Points on a hilly landscape, in no order, each with its height.
A ball rolls from a point to whichever of its 2 nearest points has the largest drop for the distance, and stops where none of them is lower. Distance is the straight distance between rows; heights are no part of it.
das: [130  87 139 108 137 157 106 129 143 163  83 169  95  50 145 140 121 140
 124 124 133]  (h 37.6)
paged: [106 125 119 155 174 149 158 157 162 108 133 149 134 126 149 178 105 128
 121 150 100]  (h 24.3)
zez: [124 115 120 175 112 167 153 112 157 184 130 145  93 144 143 148  99 149
 138 103 155]  (h 30.9)
vunil: [108 162 118 113 112 102 178 111 101 118 142  77  95 149 111 135 136 151
 194 121 139]  (h 24.2)
dop: [ 95 181 127 110 128 123 181 126 102 102 156 114 111 142 141 143  79 142
 193 145 133]  (h 23.0)
Lole: [133 109 125 118 100 158 113 120 135 151 142 164  73  58 114 123 101 141
 137 134 142]  (h 39.5)
bifef: [122 162 114 100 118 126 170 134  93 133 176 117 143 128 137 135  94 124
 135 144 155]  (h 20.9)
rudof: [131 135 120 131 160 115 109 158 154  85 115 107 169 150 115 168 146 140
  95 158 137]  (h 60.0)
fenaf: [121 162 119  58 184 146 145 129 163 113  65 120 148 135 145 117  95 127
 106 115 150]  (h 41.9)
kufa: [ 89 155 116 107 114 105 119  72  99 119  99 110 100 160  89 136 123 127
 196 132 139]  (h 22.8)
feg: [115 145 145 103 138 130 121 107 128 124 134 178 112 107 152 154  63 115
 121 164 145]  (h 20.8)
laga: [137 148 152 115 103  69 150 117  81 154 179 124 153 172 120 143 123 110
 135 132 171]  (h 17.3)
Rab: [ 82 146  75  97 128 120 120 103 147 112 165 101 169 116 119 183 132 136
 169 157 159]  (h 31.6)
gugor: [160 107 127 135  90 124  86  79  73 122 121 110 140 170 113 113 181 122
 141 110 119]  (h 26.3)
mun: [184 148 143 175 119  87  85 135 122 110 110 125 144 143  82 114 182 125
 158 127  70]  (h 36.8)
Taz: [115 142 150 163 142 139 177 170 109 132 175 202 116 123 194 140 140 146
 112 167 131]  (h 14.5)
luze: [157 146 142 145 105 174 133 142 110  99 201 128 125 132 166 119 115 123
 118 145 126]  (h 21.2)
liv: [173 105 139 159 116 133 115 143 104 142  98  93 131 148 126  78 181 119
 109  77  87]  (h 46.8)
vifat: [152  96 126 144 145 149 135 130 138 133  77  80 114 126 150  98 139  97
 130  68  81]  (h 50.4)
gines: [176 183 156 100 145 111 100 126 134 104 105 129 146 140 124 150 134 111
 131 152 108]  (h 41.8)
nutob: [ 62 138  64 105 146 153 147 117 148  93  99  84 158 128 121 115 111 149
 168  86 105]  (h 17.4)
muvov: [ 96 145 116  82 171 136 148 138 205  91  41 122 125 136 129 102  62 139
 129  79 127]  (h 45.2)
tomo: [143 143 129 151 185 124 111 170 137 127 159 140 195 137 125 152 158 117
  82 166 110]  (h 64.4)
zat: [156 135 126 110 137 137  58 121 133  93  69  92 115 105 120  89 146 112
 125  92 122]  (h 46.9)
zepor: [ 56 129  92 147 145 167 132 133 154  98 111 114 116 106 139 106 133 131
 132 112 104]  (h 13.7)
susi: [114 136 123 143 160 120  67 150 147  67 115 113 154 159 107 129 109 106
 108 125 135]  (h 56.4)
zuk: [151 115 162 136 151  88 106 155 144  83  85  98 131 121  78 108 154  87
 101 133  72]  (h 60.1)
Dupu: [197 151 153 126 105  97 107 128 129 189 160 134 188 142 114 113 220 127
 120 155 140]  (h 39.4)
moro: [155 158 143 148  93 118 109 130  91 131 158 122 138 185 111 136 116 114
 138 140 144]  (h 20.5)
namek: [120 103 111 173 134  98  45 141 129  87  86 111 133 143  91 130 120  92
 123  90  90]  (h 53.1)
laf: [ 89 133 107 131 111 156 165 151 153 125 154 135  97 101 127 142  48 152
 143 109 126]  (h 26.4)
nume: [ 78 106 101 161 113 144 114 135 139 144  90 135  95  93 114 125 142 148
 139  95 113]  (h 9.8)
talev: [136 154 156 129 165 106 177 164 121  73 144 122 130 131 116 119 162 151
 138 159  77]  (h 20.6)
Lod: [109 154 139  89 142  86 153 161  81  67 164  96 143 122 107 107 152 130
 144 178  94]  (h 14.0)
tula: [128 114 108 119  95 116 131 110  84 163 172 119 162 110 119 119 188 123
 136 147 132]  (h 38.0)
pano: [184 114 173 166 108 114 103 166 101 147 136 148 144 171  97  80 152 126
  63 119 108]  (h 34.5)
maziv: [ 93 114 142 168 126 119 148 142 110 139 190 179  90  94 151 119 161 150
 129 169 142]  (h 10.2)
nomom: [124 158 109 114 146 142 103 127 129 183 106 130  93  97 176 101 114 135
 156  86 162]  (h 36.2)
sog: [130 127 142 155 122 118 172  86 107 176 210 196 132 111 155 147 160  99
 168 197 141]  (h 29.4)
Bazig: [130 149 143 176 110 131 183  94 118 139 178 178 118 152 161 158 198 141
 156 185 137]  (h 27.9)
puvem: [131 114 140 154 173 161 145 115 133 135 105 107 138 155 148 131 132  98
 108 108  97]  (h 52.9)
zere: [ 83 105  84  91 121 173 123 133 155 140  96 151 112  88 152  99 103 157
 113  95 175]  (h 17.5)
gav: [106 111 136 113 146 103 122 112 162 138  31 130 106 136 111 134  53  88
 130  66 102]  (h 16.8)
Retil: [102 113 123 115 147 120 135  93 154 117  56  93 106 169  91 136  75 133
 165  77 116]  (h 19.6)
nuna: [168 106 153 141 137 109 141 108 121 160 122 108 118  86  93 164 149 117
 147 114  98]  (h 16.2)
tinor: [176 129 155 123 120 122  96 157  97 134 149 115 173 158 115  77 186 118
  90 117 109]  (h 40.9)
movo: [167 126 139 143  96 111  26 127 116 190 181 192 123 105 152 120 135 120
 119 145 189]  (h 10.1)
kamas: [109 142 131 151 124 127 194 107 108 128 144 149 102 150 137 139 177 167
 141 139 149]  (h 26.1)
pizuv: [184 154 134 133 132 170 162 148 128 148 218 162 125 108 183 140 111 135
 131 181 132]  (h 17.8)
kuril: [168 146 152  92  92  87  96 143  94 157 111 111 123  94 115  93 148 128
 123 116 144]  (h 40.8)
zuz: [138  77 139 112 109 184 133 137 146 122 145 120 138 124 126 148  90 136
  72 131 138]  (h 12.8)
doru: [ 78  95 121 171 125 132 125 152 125 132 147 152  98  94 114 128 150 147
 100 130 128]  (h 5.0)
tose: [122 103 151 120 129 133 129 115 127 136  51 136  85  96 141 130 113 118
  83 106 126]  (h 35.1)
Nop: [ 93  86 100 145 134 164 130 146 204  89 106 104 112  94 120 108  53  90
  99  82 105]  (h 33.3)
zokub: [149 142 153 138 114 130 154 177 124  66 167 153 115 125 157 116  97 115
  83 155  96]  (h 25.8)
borap: [155 106 162 154 107 107 126 170 107 175 171 174 140 125 125 120 172 141
  95 168 168]  (h 20.7)
rireb: [157 109 125 132 104  80  47 102 126  98  62 110 108 132  77 142 179 141
 130 117 114]  (h 47.0)
rolem: [113 100 163 119 152  90 103 137 110 133  80 112 143 135 105 128 176 102
  89 119 111]  (h 54.2)
Tuzi: [109 115 106  90 135 129 172 117 109 151 161 100 196 119 111 150 197 128
 134 161 143]  (h 38.6)
Nikun: [135 140 164 160 110 123 120 112 124 133 129 140  92 129  95 131  90  94
 133 105  75]  (h 32.8)
lono: [158 147 154 149 140  87 172 155 101 129 175 140 146 158 118 123 184 129
 130 156 100]  (h 26.2)
bilak: [119 145 138 146  95 140 115  76  88 137 155 153  99 123 118 141  95 111
 159 136 106]  (h 31.7)
bidel: [130 173 118 118 146 118 150 169 119 120 155  85 136 103 141 107  97  97
 135 123 136]  (h 24.4)
lem: [131 117 126 131  90 134  92  78  79 125 138 122 149 187 102 164 138 133
 114 137 146]  (h 23.3)
muvu: [155 120 136 166 104 120  32 132 119 181 156 173 100 118 131 125  97 109
 134 103 135]  (h 12.7)
vafam: [178  98 146  96 123 149 130 107 129 154 113 107 131  86 129 152 156 140
 122 160 119]  (h 11.9)
ven: [ 85 103 112 132 117 195 163 138 158 117 141 193 109  84 153 118  23 152
 109  99 137]  (h 24.0)
tado: [144 162 146 129 126  41  75 144  99 157 127 124 146 124 110  93 184 105
 145 123 133]  (h 37.0)
Mol: [135 102 131 106 115 143 132 170 166  94 133 128 112 116 123 132  49 118
  59 147 128]  (h 19.0)
ruguz: [ 96 155 123 140 134 127 127  87 126  98 113 108  91 190  95 143  72 142
 174 100 148]  (h 21.5)
Bet: [142  89 144 154 114 142 123  76  79 150 114 150 138 146 129 120 173 120
 106 119  99]  (h 29.6)
kifov: [147 149 120 140 149  92  75 103 109 162 140 130 150 134 136 142 162 119
 146 118 136]  (h 34.0)
tema: [ 77 117 107  72 136 166 154 140 160 125 134 171 121  69 163 106  45 148
  95 126 145]  (h 21.4)
dibur: [135 138 130 103 127 140 142 171 153  48 140 106  98 103 130 109  65 105
  98 148 110]  (h 25.1)
bepem: [ 85 137  95  57 142 133 164 146 139  92 146  83 170 131 109 131 106 173
 133 140 165]  (h 24.7)
Tunaf: [137 118 116 147 100 143 140 108 107 124 177  93 142 126 100 139 179 135
 142 131  93]  (h 34.9)
lomot: [106 139 131  93 142 123 179  89 150  96  90 121 149 177 131 157 109 162
 140 144 183]  (h 37.1)
Gor: [172 127 121 113 143  82 105 162 144 109  86  54 101 137  94 100 159 124
 175  93  97]  (h 29.7)
Tiru: [129  63 109 141 120 145 109 177 183 118 127  93 134 106 111 131  47  96
  78  96 126]  (h 27.1)
Nalo: [ 74 116  96 125 144 189 149 114 150 140 165 189 134  78 160 183 109 137
 130 158 137]  (h 30.4)
ket: [152 133 123 110 112 128  80 135  95 181 115 130 111  85 156  81 150 113
 130 123 155]  (h 38.5)
lin: [ 72 139  60  68 154 142 152 114 163 104 114 106 171 157 109 113  79 162
 156 107 150]  (h 20.4)
kote: [158 147 164 166 158 142 111 153 142  81 118 123 131 136 119  93 147  87
 110 132  59]  (h 57.4)
gokan: [116 105 136 103 107 137 143  81  96 134  74 141 108 147 129 123 125 134
 110 114 125]  (h 32.5)
seg: [ 96 173  91  85 145 131 122 144 152  67 160 107 147 136 119 166 102 158
 159 156 136]  (h 29.0)
beb: [ 93 113 107 135 143 172 146 143 166 106 151 189 146 113 187 181  70 142
 100 162 138]  (h 28.2)
rifof: [148 138 105 163 115 121  93 110 147 187  98 136 101 158 136 153 100 137
 145  78 171]  (h 32.4)
vek: [135 125 146  96 132 115 151 163 108 108 124  72 123 137 117 104 103 118
 125 112 124]  (h 29.1)
Lofek: [183 141 151  93 132 109  62 101 129 102  82  96 117 132 116 128 155 127
 127 140 122]  (h 44.4)
fepu: [104 116 134 130 163 159 204 132 149 101 132 163 118  97 187 154 140 156
 102 166  95]  (h 19.8)
napu: [128  93 140 148 125 168 177 140 126 171 165 145  93 107 153 134  67 135
 136 108 128]  (h 28.9)
Rar: [115 120  83 110 158 129 182 116 139 128 153  96 178 117 154 188 151 147
 156 169 151]  (h 34.3)
fazod: [133 131 171 152 173 128 156 117 137  97  98 104 110 170 146 116 121  99
 142 128  65]  (h 54.8)
Bufo: [ 96 156  93 113 123 157 178 128 185 131 138 121 103 123 137 126  78 189
 166 112 164]  (h 28.5)
lareg: [157  92 134 100 113 150 138 109 145 152 130 126 159 107 161 171 130 137
  94 156 163]  (h 6.9)
Renep: [174 141 134 146 120  68  93 130 122  86 106  63 121 172  74  94 178 118
 191 103  75]  (h 33.6)
teli: [188 112 169 133  91 122  68 132  95 194 180 192 143 112 128 117 179 134
  99 169 161]  (h 14.2)
tif: [104 136 121 150 113 143 120  88 112 173 202 168 126 100 136 144 120 101
 159 145 155]  (h 30.7)
Duru: [135 100 153 145 135  91 159 142 140 162 105 101 105 133  92 141 131 137
 148  98 113]  (h 19.7)
zubu: [ 91  98  77 119 111 146  96 130 148 136  79 108 111  92 118 100 119 155
 136  58 146]  (h 13.6)
febup: [ 52 118  87 126 110 149 169 113 117 139 150 160 134 104 163 156 122 170
 129 148 162]  (h 32.3)
neset: [148  95 186 163 123 117 148 162  96 165 158 153 124 143 111 115 141 126
  61 140 112]  (h 28.0)
Zapu: [130 166 138 164 138 165 154 121 150 125 125 138  84 119 136 132  74  86
 156 130 108]  (h 34.2)
lazed: [112 168 128  86 163 113 130 117 135 109  91 116 138 149 149 145 119 124
 143 140 148]  (h 39.2)
Nak: [141 142 120 144 141 122  98 150 145 157  91 108  95 131 148 114  83 110
 131  75 167]  (h 34.4)
gomet: [112  96 117 152 126  86  70 104 111 119  65 137 134 157 113 132 157 119
 103  95 128]  (h 50.0)
Bamod: [104 117  74  93 140 155 103 133 190  88  80  80 147  98 101  84  58  91
 127  57 102]  (h 38.4)
pamu: [ 83 106 131  85 120 128 167  97 107 103  93 109 128 172 112 121 109 157
 119 108 154]  (h 34.8)
Nel: [188 122 140 131 116  88 103 156 139 172 121 104 161 158 115 141 225 146
 126 133 153]  (h 44.3)
ful: [ 79 125 108  65 168 126 170 143 184  68  73  97 123 107 110  87  46  96
  99 109 123]  (h 44.8)
fugu: [126 138  55 139 113  71  50 116  99 135  75  85 129 152 120 124 138 136
 196  86 135]  (h 26.0)
sul: [104 151 163 146 161 146 144 132 129 114 123 193 104 140 176 122 102 130
  94 162 139]  (h 18.3)
dozog: [167 135 157 147  88 128 164  85 115 145 164 148 151 150 138 127 207 125
 129 180 163]  (h 30.3)
mas: [ 87  93 110 130 106 170 157 120  81 145 167 176 141 136 159 139 124 144
  83 146 153]  (h 35.0)
Pesu: [157 165 120 107 147 180 147 150 159 118 177 158 157 117 216 138 106 126
 124 176 156]  (h 21.3)
tevok: [163 136 148 115 137  89 156 157 118 132 108  68 118 165 111  96 154 138
 151 110 116]  (h 24.5)
fanod: [128 114 159 157 124  71  87 172 120 166 153 171 158 102  95 132 184 132
 104 152 120]  (h 27.6)
kamor: [120 126 137 125 120 175 186 116 125  89 120 138 102 125 151 127 157 161
 113 151 111]  (h 23.4)
kib: [189 126 150 137  54  99 123  97 129 176 178 147 174 147 129 102 252 113
 127 178 171]  (h 34.6)
diso: [173 117 140 174 121 133 136 134 110 163 185 136 171 149 102 137 175 116
 118 139  86]  (h 31.1)
Letu: [ 93 129  64 111  98  99  83  68 103 142  91 102 118 126 114 126 133 133
 198  94 138]  (h 24.1)
rud: [143 151 159 165 133 132  99  95 116 159 119 158 128 158 127 130 178 123
 120 134 119]  (h 32.0)

Call two points neighbours if one is among the 2 nearest of the other. Go from one point of each pair to the other, from neighbour to neighbour, staying as low as possible. Name the highest point that can't be avoided.
tevok, laga: vek
bifef, gav: vunil
tevok, pizuv: zokub

Where does a ball stop that starts at each point below?
kuril: laga
Tuzi: doru
Nikun: fepu
fazod: movo
